The views of a scene show one set of named points, each view turned or mirrored, and shifted as a whole, with a little noise and some points left out.
In the rows, zero is written as 128.

Scene 1
View 1
tola: [150 137 148 151 141 127 189  79 151 118 109 139  71 110 136 114 128 114
 103 135 168 134  89 109 117 164 149 152  68 119]
mana: [ 50 163  69 110 142  80 145 165 124  55  89 127  69 127 145  84 110  55
 127 147 179 132  95 176  88 161 144 109  42 155]
Bozer: [134 133 141 152 135 135 185  74 151  97  92 141  77 121 154 130 137 106
 102 149 157 146  79 112 122 187 143 139  55 112]
Medu: [175 140 129 129 161 142 224  65 148 108 114 139  93 108 137 126 189  71
  91 165 110 140 104 106 129 173 116 146  72 154]
Fabuv: [100 167 148 147 102 117 115 149 141 125  83 128  56 142 154  87  78 139
 142 151 157 147  54 114 100 173 146 124  94 100]
nagol: [151 136 132 146 128 136 188  73 165 114  96 127  76 129 133 129 135  92
 105 143 121 153  66 116 120 168 103 142  76 120]
laso: [ 63 161  90 119 143  87 149 168 124  70 103 122  63 114 137  70  96  86
 127 140 199 124 104 166  85 159 165 123  54 148]
Denop: [ 83 155 113 137 115  98 130 147 147  96  85 125  55 141 143  91  80 107
 134 139 167 145  61 145  93 163 140 122  72 118]
Vid: [149 131 124 132 144 163 223  76 162  96 106 120  87 108 144 128 166  91
  98 161 111 152  93 116 125 203 108 138  74 143]
tula: [110 127 130 156 112 159 181 104 183 100  92  98  58 120 137 112  86 137
 116 129 155 161  54 136 106 210 124 133  78 107]
folo: [166 117 137 153 156 152 238  60 168 106 126 125  79  84 117 115 142 113
  85 127 165 135 100 124 121 182 145 159  56 136]
Darar: [143 123 136 142 153 155 223  55 149  80  95 141  98 104 175 149 183  94
  84 167 137 152  99 105 133 222 141 136  38 132]
susu: [157 136 163 155 136 150 187  67 148 114  91 146  83 118 168 132 151 125
  98 161 145 150  82  83 129 200 144 140  65 109]
Rakev: [ 99 132  87 132 146 113 199 114 163  70 117 112  67 105 111  93 103  75
 106 113 183 132  95 174  98 161 141 138  48 150]
ver: [171 135 174 163 111 206 216  94 195 150 126  76  57  95 112  90  95 194
 119 137 133 155  64 100 110 228 125 155 122 110]
Biv: [139 155 115 128 148  98 183 113 143 112 124 133  66 115 107  92 123  75
 106 132 163 122  98 136 105 124 134 151  75 146]
kovu: [144 143 126 135 132 188 229 133 195 125 152  59  47  82  80  55  94 152
 119 123 143 140  95 147  93 200 121 151 118 155]
Vaf: [ 95 137 119 155 134  69 138  95 127  84  79 170  71 140 157 130 102  79
 107 128 211 134  68 134 109 139 169 133  22 103]
zifig: [121 155 159 154 112 120 130 124 142 133  92 133  55 136 146  90  82 147
 131 143 168 140  56 102 106 168 152 135  90  99]
furu: [181 134 115 129 158 125 226  61 162 111 125 135  90 113 110 130 175  46
  84 139 104 139  99 124 124 139  92 153  75 159]
Pef: [140 156 111 111 141 111 175 108 141 105  96 137  88 141 136 119 161  48
 110 168  87 145  86 119 118 147  91 130  90 152]
View 2
Rakev: [122 152 107 136 141  78 110 156 172 155 148 151 171 127 145 121 185 100
 150 183 119  93 137 141 143 149 141 111  68  89]
Biv: [110 148 134 131 137 115 110 162 138 176 148 148 121 124 126 132 181  90
 113 173 148 118 121 134 164 159 130 149  75 105]
zifig: [105 122 134 175 103 116 120 141 118 141 134 154  83  97 130 103 203  72
 148 155 129 150 129 113 112 104 106 135  50 193]
nagol: [127 106 149 154 144 107  83 134  90 176 176 148 121 100 126 136 205 110
  96 136 113 124 129 117 135 116 124 147 106 134]
susu: [106 113 133 160 125 127  80 104  86 188 166 155 100  90 112 126 182 117
  88 136  96 135 162 158 117 117 108 140 111 183]
Vid: [128 108 138 115 156 112  57 104  83 167 184 143 135 115 117 133 174 135
  67 147 101 120 153 137 140 123 113 141 121 130]
kovu: [162 128  97 126 156  90  39 105 130 106 110  94 132 150 114 102 133  73
  93 187 163 116 156  76 158  78 117 139  73 126]
Medu: [118 123 145 117 152 130  63 119  85 201 185 148 118 118 106 147 170 127
  51 146 117 120 147 154 163 154 122 161 125 119]
furu: [129 128 154 116 159 121  69 144  95 202 183 142 123 122 112 151 178 113
  59 152 139 110 128 130 180 153 137 167 124  87]
mana: [ 85 142 129  75 128 105 163 168 160 107 170 181 156 132 164 105 208 127
 154 191 105 132 122 142 147 188 102 105  28  98]
laso: [ 90 154 116  94 124 108 150 156 171 110 149 169 136 130 153 102 190 108
 159 198 122 131 135 143 145 171 106 109  25 117]
Fabuv: [101 117 141 157 103 116 138 148 123 114 140 160  89 101 142  96 215  82
 151 160 128 159 119 101 116 106  96 130  36 185]
Vaf: [ 81 147 129 167 108 106 158 169 148 191 161 192 127  85 150 122 220 108
 167 159  94 118 130 179 112 165 134 111  65 141]
Bozer: [107 119 131 156 130 113  94 121 106 183 165 160 120  97 121 128 192 119
 106 146  93 122 155 154 120 125 121 128  99 158]
tula: [133 107 119 165 137  81  86 117 117 126 153 144 143 107 135 108 196 106
 132 150 102 122 148 106 104  82 114 112  80 156]
folo: [130 135 107 154 147 105  49 111 120 202 148 133 132 116 104 136 147 105
  87 160 118  96 172 157 143 121 137 132 121 128]
View 3
Rakev: [131 129 149 121 117 183 132 127 108  73 129 146 122 125 162 127 126 112
 139 143 136 138 115 177 131 141 109 190 136 149]
Bozer: [145 145  97  65 120 151 117 137 135 106 109 139  99 129 127 176 165 122
 166 141 107 141 171 149  86 137 122 156 107 110]
susu: [140 149  83  46 115 136 112 133 144 132 100 143  84 133 118 187 163 120
 164 154  95 151 182 141  70 138 128 130 101 106]
Vid: [134 167 105  80  98 136  97 141 137 111 108 176 102 107 128 200 127 147
 141 164  82 163 150 168  96 124  99 132 106 127]
Pef: [137 153  94  69 116 163 114 169 147  82 114 122 133  73 145 188 128 126
 103 124  86 147 154 174 149 124 149 151 129 125]
furu: [129 153 125  71 122 159 108 148 156 117 110 172 115  78 133 195 112 140
 101 136  90 179 137 170 163 116 133 130 102 131]
Darar: [160 177  93  60 114 122  86 130 144 114 106 171  88 117 130 189 145 154
 175 178  89 177 150 163  67 118 121 160 110 105]
kovu: [ 71 105 141 141  68 174 135 115  98 143 112 176  92 153 135 169 103  97
 107 163 108 125 131 161 120 165  56  83 100 193]
Biv: [128 118 126  76 127 185 134 137 132 107 115 128 113 111 151 146 130 102
 113 129 122 148 134 163 159 135 148 156 119 141]
ver: [ 72 113 112 102  76 148 135 115 116 165 102 179  75 173 101 199 145  98
 137 154  97 125 185 133  76 170  47  60  73 160]
tola: [132 126 113  64 125 164 128 127 138 129 107 142  90 136 123 159 156 106
 150 140 119 149 159 144 109 139 133 140 105 122]
Medu: [144 163 107  57 117 143  97 142 161 127 105 170  95  89 131 198 119 147
 126 162  83 184 139 166 122 113 139 129 105 122]
nagol: [120 152 104  75 113 155 123 155 146 100 108 150 114 111 117 194 153 127
 135 123  96 139 177 154 109 138 110 138  97 119]
Fabuv: [114 107  66  84  84 173 149 145 110  99 115  65 116 142 145 159 179  68
 134 113 104  74 195 145  91 176 119 140 125 142]
laso: [143 114 105 111  91 189 133 128  90  65 131  77 123 133 189 109 132  77
 133 147 128 103 122 179 118 152 141 200 163 162]
folo: [127 138 140  78 128 155 118 117 140 139 107 191  79 134 121 165 134 128
 152 164 120 178 135 152 112 131 110 135  90 126]
mana: [152 135  97 117  93 182 126 148  96  38 132  77 142 111 195 117 130  95
 132 139 119 100 117 191 123 141 145 219 177 151]
tula: [103 131 114 115  91 162 137 138 111  97 116 146 112 152 126 173 165 110
 159 136 109 104 180 154  72 160  69 143 103 142]
Denop: [121 115  90 107  95 184 149 151 102  73 123  81 133 130 159 142 159  79
 135 114 116  81 170 162 110 165 122 174 141 144]
View 4
Fabuv: [157 137  91 115 172 121 178 136 179 136 118 140 156 174 153 172 198  94
 124 156 135 131 138  71 114  95 119 161 120  83]
Vaf: [111 102 134 111 180 133 199 125 149 129 142 140 139 102 189 157 176 112
 153 105 146 160 149  89  79  85 192 179  71 118]
mana: [106 133 114 154 153 162 168 173 178 137 100 151 142 164 181 162 195 106
 228 145 158 159 118  69 105  95 196 186  68 168]
tola: [117 128 127 117 112 141 192  97 137 120 121 126 113 140 137 192 159 118
 105 122 167 147 151 126 105 110 168 181  92  89]
Pef: [ 76 154 130 150  61 128 189 165 182  77 129 107 108 111 121 187 181 101
 164 136 164 118 114 114 129 117 152 156  97 111]
nagol: [121 134 132 139  91 124 196 117 150  92 123 114 115 119 130 183 173 115
 114 121 158 120 161 122 139 130 152 152  91  94]
tula: [174 128 116 141 134 136 182 110 136 124 101 136 136 173 143 178 180 116
 110 131 147 124 193 102 165 138 148 153  92 109]
zifig: [158 132  97 107 166 121 187 115 165 137 119 133 146 169 149 178 185 101
  99 148 141 137 146  88 109  97 129 164 118  69]
ver: [184 159  99 129  91 140 184  70 119 127  83 130 117 217  97 209 161 122
  39 152 165 115 192 137 168 148 116 162 122  58]
folo: [114 133 136 129  77 158 190  78 106 114 103 124  89 151 123 206 139 135
  94 110 184 143 173 154 125 134 193 191  78 102]
Biv: [ 94 157 111 135 101 144 195 126 155 114 101 115 122 147 150 172 152 137
 148 127 161 166 117 125  91 100 189 187 105 112]
Darar: [ 98  98 165 125  77 162 180 113 127 105 153 138  76 114 111 225 170  90
 116 113 188 106 185 128 143 138 169 184  44 113]
Rakev: [126 141 116 163 121 164 184 126 134 122  82 135 126 168 168 161 159 142
 171 123 161 165 150 113 120 121 216 185  76 151]
furu: [ 72 162 131 153  33 142 197 126 148  76 108  98  90 118 110 190 152 129
 139 119 178 138 128 151 123 128 176 165  97 105]
Medu: [ 77 136 149 136  42 155 188 118 142  90 132 113  77 112  98 216 155 111
 122 122 189 121 143 143 127 130 170 179  75 101]
Bozer: [123 110 142 119 119 142 189 108 134 112 138 133 109 119 133 195 171 106
 110 119 162 127 170 114 122 116 159 173  75  98]
kovu: [159 185  85 167  73 162 170  94 121 125  45 128 120 246 110 194 149 147
 101 160 176 142 161 139 161 149 157 177 122 109]
susu: [123 111 144 104 107 139 190 100 139 117 151 131  99 124 113 216 170  97
  89 126 174 114 171 117 126 118 141 173  79  76]
Denop: [146 135  98 137 167 130 180 148 175 132 104 141 159 166 173 157 192 105
 164 146 139 147 139  79 114 101 159 166 102 121]

In a view up to two points have been moved. Name them for each view, in the order of its rows, or write -.
view 1 | furu
view 2 | Rakev
view 3 | Pef
view 4 | -
